A landscape with many peaks, sampled at points; each row gives a point and its height.
From any point a climber steps to the highest of the 2 points nearest to it. It stops when none of these is higher. Distance is the straight distance between rows; heights are no part of it.
k_741: [149 141  64  93 176 113  91  82 201 125  65 126 134 179 119  89 119 133
 113 127 133 175 189 135 109 166 112 150]  height 73
k_496: [138 119 108 142  98 129 143 192  68 127  91 140  71 129 125 143 187 106
 140 122 173 164  82 214 178  92 132 102]  height 283
k_640: [120 163 142 135 153 128 108 135 151  72 136 124 178 144 142 126 118 132
 124 148  96  84 150  64 103 132 124  91]  height 170
k_298: [ 88 138 126 147 158 136  96 161 135 122 143  67 176 156 141 154 134 167
 150 192 116  88 165 113 112 135 158  63]  height 194
k_366: [124 134 172 110 129 138 137 177  96 144 166 137 166  99 144 119 136 153
 160 149 152 131 151 161  87 155 150  96]  height 534
k_548: [109 138 109 139  93 145 123 128 154 139 168 127 132  89 151 168 109 110
  94 151  92  92 164  92 118 123 128 121]  height 124
k_217: [128 136  68 159 142 117 115 127 146 155 109 138 131 125  92  95 159 142
  86  92  99 141 109 125 110 125 131 109]  height 47
k_268: [167 122 139 128 155 113 100 135 120  72 149 113 187 191 112 121 116 136
 143 130 126 125  86  88  94 175 137 129]  height 141
k_555: [112 100 127 173 116 101 132 138 128 150 190  63 148 123 132 151 110 144
 138 178 124 144 108 140 185 152 162  95]  height 244
k_234: [129 129  97 175 157  95  95  27 128 107 110 112  99 168 125 114 115 139
 102 121 129  80 100 144 175 112 139 182]  height 517
k_37: [ 95 156  89 113 176 108 101  71 169  95 162 113 113 142 152 129  97 144
  98 160 124  99 100 122  94 148 136 169]  height 87
k_808: [117 109  99  92 130 124 112  96 147 132 152 127 119 121 157 143  98 136
  77 185 103 102 100 138 100 157 109 178]  height 99
k_750: [ 96 127 172  80  71 146 130 171 118 118 130 173 100 102 171 148 169 123
 125 194 134  78 153 158  82 131 103  90]  height 269
k_911: [134 147 170 153 108 163 134 121 154 139 161 137 147  79 130 173 109 117
 160 107 106 101 210  98 170 111 113 105]  height 189
k_17: [117 115 118 146 139 119  95 189 151 132 159 118 130 124 139 121  83  94
  99 115 108 137  68 106 131 137 126 132]  height 249
k_166: [ 85 154 147 149 116 144 155 161 123 151 151 130 133  30 150 140 110 134
 144 158 106 126 173 192 126 106 124  73]  height 316
k_774: [152 110  82 121 118 123 141 176  78 130  84 143  66 143 104 136 183 125
 127 100 134 153  51 171 139 102 121  98]  height 299
k_635: [161 120 103 146 137 159 122 112  77 144 168 109 137 130  93 177 161 135
 122  83 186 150 100 186 179 105 138 151]  height 593
k_788: [136 102 125  72 148  97 146 113 130 128  76 141  78 156 126  82  78 133
  84 139 116 143 139  96 150 128 130 218]  height 382
k_554: [136 139 128 117 148 142 135 149 166  96  94 138 171  98 110 170 153 122
 146 125 111 111 201 129 135 104  83  85]  height 319
k_984: [ 87 116 117 127 171 151 123 121 144 133 104 138 138 105 111 140 149 148
 165 107 116 114 135 141 155 132  69  54]  height 206
k_696: [152 143 147 109 119 159 124 168 137 130 140 141 146 124 157 144  81 151
 118 155 118  98  81  87  97 176 117 128]  height 315
k_967: [189 129  73 145 125 133 166 121  64 138 146 115 130 121  76 157 184 151
  85 104 170 159 110 175 169 118 166  99]  height 548
k_794: [165 100 123  70 158  91 121 125 119  99 138 116 134 178 126 113 114  92
 110 138 102 176 115 103 130 181 130 188]  height 343
k_572: [130 110 176 116 137 116 147 164  91 116 146 128 171 123 116 112 154 147
 155 132 123 132 117 140 121 144 128  63]  height 501
k_897: [100 135 111 170 140 116  94 138 169 142 134  57 167 125 128 145  96 120
 144 143  91 118 141 135 167 143 135  52]  height 212
k_524: [115 144 164  85 134 133 118 197 153 113 125 164 120 131 147 124 141 128
 118 137 110  90 152  66  83 146  94  92]  height 602
k_375: [ 92 123 132  88 153  86  66  84 149 105 141  91 139 159 152 130 104  92
  98 167  66 109 172 115 117 160 149 148]  height 442
k_277: [123 103  75 110 194 105 142  69  85 101  95 130  90 185  88 117 116 151
 111 119 107 155 123 141 168 132 145 192]  height 336
k_126: [119  94 185 107 149 140 135 133  89  98 129 150 109 132 128 145 145  95
 190 106 140 132  85 163 154 135 102  90]  height 453
k_618: [154 144 175 118 115 125 150 134 138 157 103 150  96 115 152 113  68 157
 137  90 173 100 116  88 125 122 105 171]  height 330
k_391: [103  87 158 105  90  92 174 148  97 134 137 140 105  98 150 114 180 142
 121 184 140 122 117 156 116 122 150  67]  height 267
k_162: [141 157 145 109 135 176 145 150 115 155 163 166 138  81 130 116 106 180
 163 146 159 140 133 167  51 171 127 133]  height 495
k_196: [137 203 114 136 185 129  83 132 181  76 149 112 165 148 152 146 112 137
 137 142 119 104 192  94  85 122 134 135]  height 180
k_896: [138  89 149 125 105 104 114  96 113 156 183  99 162 136 123 144 141 131
 122 117 124 139 125 134 139 151 135 134]  height 418
k_43: [131 104 203 131  81 115 125  66  91 166 151 146 114 124 158 124 109 133
 126 110 159 119 128 124 146 121 121 215]  height 477
k_461: [111  88 172 173 105 137 142  90 105 110 136 126 127 157 112 107 126 114
 157 118 119  85  93  61 168  99 128 124]  height 383
k_310: [106 195 115 154 142 103 120  37 166  72 113 108 111 134 140 135  89 113
 109 120 128  78 134  71 119  93 146 155]  height 271
k_852: [134 120  71 113 160 139 151 164 108 132 123 151 114 135 100 131 153 130
 138  82 138 151  71 139 108 141 119  88]  height 320
k_42: [ 80 122 158 113 136 144 129 104 164 135 134 123 110 139 125 136 148 113
 188 108  99 113 149 155 169 142  77  45]  height 219
k_973: [111 136 187 118 121 125 143 183  94 151 185 136 101  99 141 140 122  83
 153  99 138 137 111 135  97 143 157 106]  height 520
k_473: [164 100 130 106 113 153 135 122 179 142 107 125 130 143 153  90  96 114
 125 116 154 195 154 132 103 174  96 169]  height 98
k_407: [167 127  80 118 125 129 127 133 164 100 109 116 131 173 126  86  94 115
 141 123 151 161  89  88  71 174 129 159]  height 119
k_255: [102 127 182 153  85 147 144  93  83 179 152 151  86  88 156 137 112 135
 147 116 137 112 117 116 123 105 133 167]  height 519
k_531: [117 113 164  88  97 123 140 129 148 118 100 154  57 124 164 137 134  88
 158 136  98  63 123  93 108 116  65 101]  height 688
k_458: [173 107  38 105 172 130 123  86 115 110 106 116  99 201 103 133 139 127
 102 131 111 186 122 171 143 170 145 181]  height 318
k_459: [119 110 123 111 117 123 101 137 134 108  79 140 153 120 124 132 166 132
 136 131 137 133  95 216 159 135  79  68]  height 203
k_67: [123 147 121 137 117  87 137  92 165 111  95 126  96 131 138 129  71 105
 106 109 155  62 125  58 135  77 132 159]  height 287
k_902: [121 146 130 121 147 180 162 110 131 174 129 143 166  68 124 128 147 185
 135 133 153 147 157 178  62 132 117 135]  height 455
k_235: [152 106 127 145 134 133 144 113  92  61  81 122 158 144 126 101 156 122
 146 159 108  95  58 120 127 125 134 106]  height 120
k_917: [160 130 166  77 122 170 174 143 112 115  76 168 110 113 153 113 121 154
 172 161 140  97  90 101  86 142  79 127]  height 137
k_159: [144 103 101  65 177 134 104 111 144  95 109 103 160 179 161 132  88 142
 134 200  94 153 138 140 115 197 120 176]  height 295
k_198: [ 99 128 106 156 151 115  94 107 158 170 132 130 121 121 116 124 126 152
 115  85 115 130 133 108 153 112 107 116]  height 35
k_372: [127 133 163 166 101 111 112 128 125 117 138 101 191 124 122 121 124 118
 118 131 100 109 146  88 143 121 127  87]  height 158
k_123: [143 146 147  95 116 158  64 188 161 156 158 110 168 163 143 131 107 174
  94 178 129 130 175 133  92 162 125 152]  height 361
k_442: [167 107  81  92 130  84  88 133 104 132 140  78 147 185 104 156 150 111
  93 119 145 188 135 164 180 170 163 134]  height 524
k_644: [ 90 144 168 150 111 127 129 146 138 189 167 132 130  78 116 109 138 109
 129 102 113 150 174 128 120 111 139  90]  height 231
k_738: [156 150  53 159 155 155 138  67 148 118  87 134 135 167 114  96 146 176
 115 138 143 130  92 128  76 134 137 148]  height 370
k_140: [ 78 153 153 195 106 151 119 157 128 165 116 156 143  81 142 103 144  84
 132  87 141 142 171 145 163  74 127 158]  height 272
k_822: [162 115 142 188  97 147 139 140  72 172  96 154 131 163 127 115 172 112
 145  81 180 181 106 113 133  74 142 215]  height 584
k_699: [103 144 167 129 101 115 153 192 112 133 110 144 103  32 139 105 121 116
 142 159 138 139 147 204 115 118 141  92]  height 342
k_997: [121  92 120  67 134 125 130 137  91 141 157 142  78 140 130 132 132 104
  93 129 101 189 122 138 153 130 132 205]  height 360
k_705: [105 103 146 124 124  86 122 147 137  91 120 116 137 139 140 133 167 140
 138 184 125 118 112 193 165 152 115  40]  height 218
k_959: [ 78 114 135 139 150 107 116 107 148 138 135 124 119 161  97 102 154 107
 149  90  72 121 145  84 140 139 128  53]  height 16
k_577: [102 123  92 118 132 135 150 176 124 132 156 145 147 130 124 119 150 188
  96 193 149 128 116 144  83 126 157  99]  height 232
k_916: [ 88 119 149 125 152 143 106 145 146 159 160  81 180 128 157 174 125 166
 164 149 118  99 143 135 116 166 122  97]  height 183
k_303: [112 123 122 143 102 136 147  88 160  74  99 149 107 134  96 140 170  76
 159 132  89  83 173  89 171  77  98  93]  height 351
k_132: [100 106 132  74 142  98  85 127 125 148 171 110 159 159 149 141 137 139
  98 188  80 135 163 137 111 178 143 145]  height 416
k_960: [159 147 160  68 129 150 162 146 158  87  77 176 129 111 138 150 114 160
 150 154 136  70 150  77 108 126  74 117]  height 148
k_602: [177 136 149 107 155 129 125 156 138 139 166 127 140 125 109 137 112 120
 175  61 163 184  87 131 126 168 109 148]  height 384
k_93: [100 151  90 189 135 137 116 143 164  98 108  84 159 127 109 145 107 105
 134 136  73 114 150 132 195  90 129  70]  height 220
k_466: [115 100 139 132 109 119 173 179  98 117 127 144 131 101 139 127 146 189
 113 226 141 126 124 150 107 117 163  85]  height 248
k_35: [118 150 180 106  99 152 152 122 119 154 131 169 132  88 143 131 156 152
 122 124 127  97 162  79  74 116 115 117]  height 234
k_802: [ 91 118  70 195 131 114  87 134 114 156 150 126 101 171 118 123 141 112
 105  85 123 133  82 141 182 130 147 136]  height 301
k_513: [167 111 138 127 118 109 157 116 130 153 102 140 105 137 129 107 102 158
 131  86 178 134  76  84 130  96 123 191]  height 357
k_653: [120 124 130 128 106 141 139 172 136 113  74 140 130  78 145 114 130  98
 125 141 106 140 115 183 165  76 105 102]  height 245
k_7: [117 141 173 141 100 152 119 152 165 171 187 125 139 111 166 156  87 113
 104 129  82 100 170 111 119 153 126 106]  height 134
k_549: [139 141 162 127 139 126 150 162  69 121 146 138 138  84  80 109 131  99
 177  99 166 162 116 195 124 139 161 100]  height 424
k_938: [182 119 143  83 147 102 115 138 149 130 149 116 115 157 125 141 112  98
 108  80 155 176 102 119 146 168 110 176]  height 362
k_797: [148 197  93 154 147 139 141  66 151  62 101 135 124 118 151 115 124 136
  98 142 130 101 118  80  72  85 149 161]  height 257
k_580: [125 119 131 104 133 111 116  50 169 134 112 104 153 107 130 156 106 144
 103 140 113  99 176 115 148 119  88 176]  height 178
k_27: [130 151 160 107  99 153 165 127 141 134 106 177  91  51 131 152 139 113
 143 112 117 100 195  81  87  82 109 131]  height 215
k_398: [172 156 150 106 124 165 134 184  71 135 135 139  94  84 112 131  89  70
 184  95 177 158 100 149  87 134 142 177]  height 437
k_350: [117 119 208  91  90 144 124 128  96 123 113 149  83  97 162 118 121  86
 175 137 132  98  97 173 106 131  92 122]  height 601
k_50: [134 129 102 115 103 154 134 127 143 145 146 123 147  89 147 120 115 162
  70 163 113 114 128 124 102 128 126 158]  height 111
k_821: [130 102 120 122 143  85  81  74 129 140 146 107 152 164 107 125 148 115
  99 111 112 140 126 122 146 148 131 162]  height 419
k_859: [120 103 185 118 110 115 115  60 117 164 166 117 131 119 144 158 116 145
 130 127 120 117 139 136 156 156 120 184]  height 446
k_399: [147 163 115 154 150 119 136  78 100  68 102 119 154 168 117  91 149 140
 131 130 121 112  67  89  91 122 160 120]  height 110
k_150: [138 139 144 113 105 122 146 209  76 131  86 138  97  62 107  89 115  73
 168 150 133 154 126 205  87 109 131 136]  height 369
k_430: [133 113  42 120 149 153 155 173 122 107 114 137 117 153 109 106 156 136
 121 144 135 152  62 148  65 133 132  89]  height 338
k_604: [145 124  73  89 174 120  92  93 121 101  90  81 144 191 131 120 107 128
 135 167  93 169 121 165 120 173 150 173]  height 305
k_245: [114 165  87 146 141 130 137 102 122  78  78 150 111 119 137  97 163 110
 107 141 102  99 116  83  74  72 154 117]  height 243
k_710: [121 143 115 130 167 129 118 180 196 109 135 126 164  92 129 171 116 112
 154 108  90 103 197  98 129 130  97  99]  height 306
k_804: [120 114 158  53 150  90 119  68 164 159 110 120 136 119 149 158  80 168
 114 146 138  88 201 130 155 150  93 170]  height 166
k_671: [116 103 122 144 117 120 133 113  90 151 195 127  87 145  96 157 172 110
 129  54 148 141  88  99 154 120 146 110]  height 263
k_988: [132 114 145 165 121 127 115  78 134 120 112 109 156 147 124 128  95 147
 118 113 127  91 116  77 172  97 120 155]  height 406
k_283: [130 103 146 140 111 104 120  87 135 127  85 129 130 160 137 109 102 128
  99 112 153 106 116 107 192 102 111 217]  height 431
k_620: [136 129 123 181  97 137 125 113  62 142 166 118 130 153 123 174 184 101
  96 108 198 145 119 187 204 100 188 153]  height 638
k_776: [ 98 131 124 170 140 103 120 143 138  99 125  85 177 127 125 145 144 131
 135 182  95  98 167 134 151 135 162  32]  height 201
k_192: [154 130  37 148 142 177 150 116 130 109  83 121 129 165 107  73 149 137
 119 143 135 148  81 113  54 136 135 102]  height 353
k_934: [159 124 103 138 139 103 110 146 107 123 120 124 165 169  86 118 158 135
 131  63 137 168 105  97 125 158 148 118]  height 470
k_838: [178 143 108 148 113 162 146 120  73 164 110 138  92 164 105 142 199 115
 117  64 209 175 107 132 153  80 136 198]  height 631
k_174: [153 160 149 132 140 160 137 153  89 126 155 123 105 104 102 137 109  98
 151  55 201 168  86 147 144 134 130 173]  height 410
k_978: [168 118 115 131 108 160 121 172 173 124 112 121 165 156 129  83 109 124
 125 125 147 191 140  93  77 155 130 140]  height 109
k_286: [107 103 114 154 121 124 136 107  89 141 163 128  90 181  82 139 175 137
 171  79 111 122 100 113 175 145 152  68]  height 246
k_502: [106 131 160 162  96 135 141 142 113 151 160  86 175  82 156 157  92 167
 143 200 105 102 167 153 154 142 137  79]  height 285
k_593: [112 146  65 153 166 147 154  91 164  79  89 148  97  95 116 135 132 128
 111 133 112  69 137  88 113  64 111 111]  height 227
k_872: [109 102 152 177 108 140 120  98 104 155 162 126 152 147 111 132 139 124
 137 105 142 144 125 140 182 117 146 151]  height 392
k_271: [132 157 153 115 156 116 107 129 171 158 123 108 154  97 137 145  77 145
 121  93 130 119 156 125 142 152  80 149]  height 157
k_925: [163  84 112  99 147 110 152  60 129 147  81 145  96 174  95  92 134 153
  97  93 180 152 139 141 173 119 122 206]  height 433
k_499: [128 116  92 206 123  95  95 145  94 104 135 107 133 170 103 109 140 104
 111 100 116 132  67 114 173 127 167 112]  height 317
k_607: [ 88 151 189 184  72 156 135 162 113 137 123 155 112  76 136 103 135  70
 151 139 126 110 199 150 160  64 137 122]  height 292
k_697: [151 113 143 134  73 135 156 181  84 151 136 114 126  93 148 132 107 127
 120 154 116 140  64 124 112 113 139 126]  height 279
k_582: [143 151  87 120 137 138 128 100 180 124 141 144 167  80 120 190 130 159
 113 145 112  99 203 109 105 100 123 162]  height 202
k_269: [118 154  48 140 146 145 147 100 176 105 126 158 123  78 110 164 149 153
 105 157 114  93 156  97  98  85 121 144]  height 216
k_749: [197 125  71 126 111 150 169 150 107 151 141 111 118 132  95 131 168 133
  94 103 178 199 105 177 125 125 170 114]  height 510
k_355: [149  92 127  52 160 136 170 129  86 117 143 130 119 155 114 128 112 131
 114 131 100 179 143 122 141 174 136 186]  height 341
k_413: [122 109 132 163 119  85 108 142 138 120 165  68 181 136 148 152  94 146
 122 200 122 105 111 128 135 156 158  98]  height 256
k_835: [110 137 162 141 109 131 137 133 165 149 117 141  97 104 146 130  77 121
 124  92 148  87 150  58 153  98 103 148]  height 308
k_448: [143 105 139 192  94 107 131 148  99 160 129 120 163 126 106 105 163 124
  96  97 136 161 122 130 169  93 158 118]  height 364
k_725: [145 112 134 125 116  93 146 170  98 140 116 145 125 132  99 116 185 111
 122  77 135 183 109 104 105 126 165  79]  height 441
k_191: [108 118 138 137 112 118 132 188 120 125  86 149  97 101 132 100 145  84
 153 129 158 157 104 236 169  99 113  95]  height 265
k_768: [ 97 120 180  93  79 143 115 116 143 140  83 147  77  98 177 140 133  74
 160 139 131  93 104 138 121 105  54 121]  height 645
k_371: [ 91 174  88 184 177  84  92  57 120 107 111 117  86 163 128 118  99 168
 141  57 128  88 111 116 147 130 137 100]  height 89
k_311: [157 131 153 107 117 131 162 200  88 122 100 143 115  91 111  85 156  89
 172 112 168 188 118 176  89 124 150 127]  height 394
k_131: [ 95 127 154 136 133 121 127 155  78 137 170 132 102 108  85 117 153  87
 196  85 147 152 144 194 152 128 165  79]  height 452
k_29: [116 121 163  92  95 142 165 133 121 124  98 170 121  97 149 116 176 127
 129 161 126  98 153 122  94 107  87 105]  height 251
k_254: [103 153  80 113 131 152 102 178 152 113 142 140 151 135 125 104 130 165
  93 178 128 110 145  97  70 118 138 109]  height 217
k_648: [122 130 117 144 108 151 136 205 122 141 116 122 117  76 158 127  90 112
 115 135 114 148  66 116 129 102 107 137]  height 264
k_720: [190 118 132 168  95 171 148 150 116 173 100 133 138 133 114 104 138 106
 130  90 175 198 120 158 130  95 137 204]  height 543
k_646: [ 97 114 113 128 151  99  95  25 122 107 127  98 109 155 146 131  89 120
 121 139  98  98 118 128 167 146 140 174]  height 489
k_452: [ 99 130 175 131  76 139 155 154 117 137 160 132 125  82 163 156 122 142
 134 192 110 109 182 158 122 135 139  61]  height 298
k_530: [159 143 154  98 130 167 154 157  84 141 157 152 115  79 125 130  94 129
 169 116 158 156  92 158  66 167 131 164]  height 463
k_339: [106 137 167 102 118 140 161 151 163 125 142 171  78 115 164 148 121  90
 142 138  95  80 168  60 109 126  82  88]  height 647
k_476: [165 101 132  83 104  96 164 106 142 153  88 134  96 172 114  85  85 161
 114  85 200 149 132 138 149 113 113 197]  height 396
k_972: [116 127  80 123 136 130 129 103 161  75 121 154 149 129 115 162 187 103
 143 144  96  96 200 118 127  95 110  74]  height 335
k_682: [140 164  47 135 176 115  90  95 190 135  90 134 134 138 102 101 139 155
  74 105 121 150 155 126 100 136 130 131]  height 61
k_296: [157 103  84  91 135 115 132  90 194 143  86 140 102 172 113  79 107 121
 118 110 164 193 155 127  91 170 109 164]  height 85
k_281: [155 108 133 103 114 166 171 142 105  83 102 150 161 140 132 111 136 162
 151 170 126 109  71 101  95 144 112 113]  height 128
k_877: [104 140 199  97  74 160 157 149 125 124 155 158  99 125 172 148 143 108
 138 201 108  75 176 153 100 155 135  58]  height 284
k_488: [ 89 139 117 149 132  86  80  41 150 115 161  82 133 164 161 114 107  96
 112 148  77 112 118 117 130 143 150 143]  height 466
k_726: [183 127 109 124 127  86 111 145 106 136 146  81 171 158 101 154 165 145
 124  83 157 182 136 151 156 163 152 109]  height 499
k_278: [144 116 106 145 143 169 159 117 107 151 133 122 170  94 123 125 154 190
 144 139 141 152 117 193 115 131 137 121]  height 420
k_732: [ 78 159 165 166 119 160 112 152 156 177 164 121 128  82 123 120 100  82
 140  95 116 142 187 149 163 103 114 127]  height 252
k_348: [ 86 155 123 159 164 105  98 106 192 148 143 114 115 147 122 136  97 112
 150  88  98  95 142  95 148 134 116  79]  height 24
k_451: [126 152  81 160 133 107 136 125 168  61 156 162 125 102 119 163 134  99
 160 134  77  90 176  76  97  99 152 132]  height 179
k_689: [134 150 178 124 119 137 113 177 154 150 153 124 164  91 148 134  85 118
 143 102 110 135 148 119 128 149 100 108]  height 146
k_69: [126 116 105  87 172 106 144  63 120 107  84 133 100 165 106  72 127 128
  91 144 101 148 137 122 126 132 143 189]  height 356
k_652: [163 140 126 174  90 157 152 147  35 154 129 112 111 152 118 151 197 104
  98 100 204 151 113 155 163  57 174 157]  height 683
k_674: [164  95 102 108 126  88 109 131 109 151 137 108 116 157  99 129 161 107
  73 102 132 199 127 177 155 136 146 166]  height 494
k_503: [124 120  97 100 162 156 115 155 149 102  78 141 157 133 120 106 156 161
 153 133 118 128 121 168 115 148  70  63]  height 193
k_5: [126 137 109 101 159 123  87  97 181 133 119 112 159 109 150 195 121 159
 131 165 115 111 206 119 118 143 107 172]  height 190
k_567: [177  94 130  89  93 125 152  95 108 135  91 139  89 158 128 110 106 117
  97 142 137 154 109 105 144 130 120 252]  height 358
k_961: [155 152 110 114 177 106  97 113 167 113 113 112 167 167 121 100 111 136
 116 110 139 149 100 110 106 173 126 148]  height 130
k_117: [ 86 109 114 137 118 137 112 124 139 168 173 133  84 112 151 149  96 123
 114 107 152 130  87 127 145 124 105 173]  height 417
k_447: [121 149 150 103 176 134 126 123 176 145 141 106 153 120 157 168  90 176
 165 131 146  96 135 113 117 160  89 115]  height 171
k_666: [161 109  90 125 132  89 100  74 124 163 102 132 138 163 103 104 165 136
  74  95 106 166 142 145 131 149 145 172]  height 451
k_57: [158 144 108 103 122 158 102 118 170 100 114  89 178 156 156 118  76 146
 119 189 106 144 140 128 112 172 120 167]  height 282
k_622: [147 157 171 106 130 166 113 195 155 159 163 152 159 142 177 141  88 158
 106 149 130 112 134 119  66 178 120 144]  height 334
k_943: [ 95  85 127  84 128 102 117  98 121 153 144 145  54 128 145 136 115 117
  85 122 146 139  97 127 163 123 123 198]  height 387
k_267: [109 105 159 140  98  88 168 143 101 149 108 139 120  79 126  89 189 133
 109 154 117 131 143 130 126  78 152  65]  height 288
k_791: [111 172  70 145 203  85  79  60 157 132  96 102  97 157 121 134 101 180
 136  82 143 107 129 160 128 147 129 129]  height 78
k_623: [153 109  98 141 148  97 131  53 109 146  93 136  97 165  95 118 141 160
  90 101 162 114 100 118 150 107 139 192]  height 472
k_241: [ 99 180  85 118 173 152 109 178 150  53 119 158 135 148 102 115 157 126
 115 169 110 101 157 101  69  80 140 103]  height 200
k_687: [111 193  99 140 180 128 103 153 176  44 149 154 130 137 135 162 140 134
 164 149  93 115 173 108  79  94 154 123]  height 191
k_219: [105 121 108 173 131 154 110 160 142 111 105 124 142  92 114 121 124 110
 110 126  88 120 126 142 167  81 114  93]  height 228
k_508: [122 179 120 170 154  87 102  47 123  76 123 118 136 167 146 114 123 143
 125  83 123 107  86 123 115 133 158 121]  height 100
k_260: [146  92 157 117 141 134 140 130  82 108 148 116 163 148 112 158 156 126
 179 102 134 138  88 135 164 137 123  78]  height 474
k_186: [138 159 192 144 100 160 147 106 137 147 145 183 102  63 144 164 106 115
 150  96 123  91 208 102 125 102 117 134]  height 199
k_170: [ 92 127 147 154 110 121 140 184  98 147 214 109  84  93 112 138 107  79
 155  94 149 159 111 171 144 134 166 107]  height 487
k_795: [106 127 161 156 103 161 157  77 146 104 120 135 108 138 106 119 122 102
 164 130 100  70 143  49 175  90  98 109]  height 365
k_92: [102 132 182  93 106 127 153 206 115 135 141 147 115  95 163 128 131 104
 125 137 109 121 117 103  87 133 118  85]  height 559
k_751: [138  98 138 194  98  73 127 156 104 104 103 122 138 142 102  89 133 112
 112 124 106 141  94 115 179  89 172  84]  height 337
k_894: [118 136 204 133  95 161 145 141  68 137 115 157  69  96 151 135  96 100
 181 121 128  94 102 119 107 112 120 149]  height 562
k_964: [180 110  93 116 103 131 174 148 105 153 111 126 124 149  95 113 188 132
 106 102 147 185  99 115  87 126 160 107]  height 473
k_933: [ 74 114 138 125 101 147 153 100 126 154 153 126  84 168 103 116 161 105
 190 119 102 118 108 145 184 136 112  81]  height 229
k_356: [174 128 151 104  79 143 127 142 104 150 146 130 106 115 175 150  78 139
 117 148 133 128  80 114  98 156 131 176]  height 297
k_301: [ 79 130 129 167 113 141 116 169 109 172 178 149  98  95 134 135 110 104
 139  95 163 149  96 169 144 104 149 163]  height 450
k_114: [146 158 119 113 162 156 149 132 170 100 117 137 151 114 135 145  90 177
 131 146 150  78 158  93 102 129  92 132]  height 159
k_41: [117 120  87 139 132 120 104 102 102 138 179 124  75 170 115 168 145 104
  90  74 169 139  83 117 169 122 139 152]  height 281
k_828: [127  93 160 100 135 100 128  85 117 122 105 138 116 149 141 100  93 135
  94 147  98 118 152 109 174 121  99 198]  height 405
k_22: [ 99 117 187 153  69 120 160 148 111 143 117 132  92  81 126  91 145  88
 131 151 124 128 157 154 166  89 155  77]  height 312
k_434: [142 126  76 135 164 170 139  98 132 145 112 132 168 132 110 113 161 198
 124 136 148 124 107 134  93 132 122 115]  height 393
k_412: [123 110 138  80 114 129  85 131 135 155 144 108 185 179 141 125 133 170
 109 195 119 158 184 138  96 163 138 173]  height 390
k_342: [ 94 102 128 145 122  91 158 156 136 131 161 108 118 121 121 130 130 146
 143 180 127 136 125 154 166 150 149  41]  height 230
k_885: [138 126 124 158 146  99  84 116 125 107 133  81 202 161 118 124 124 133
 147 122 105 115 108  90 132 150 152  99]  height 149
k_875: [163 129 132 134 101 105 115 161 148 105 129  75 204 133 151 123  75 144
 105 182 118 131 113 129 130 150 146 137]  height 268

For each start below, name the point where the climber stops.
k_166: k_531
k_269: k_234
k_356: k_234
k_459: k_283
k_355: k_531

Call two points neighbours if one is among the 2 nearest of the other. Go from one point of each pair to the other, from neighbour to neighbour, staying as high as possible. Name the lowest point that can't be avoided.
k_234 / k_452: k_17
k_531 / k_652: k_896
k_442 / k_652: k_725
k_366 / k_531: k_126
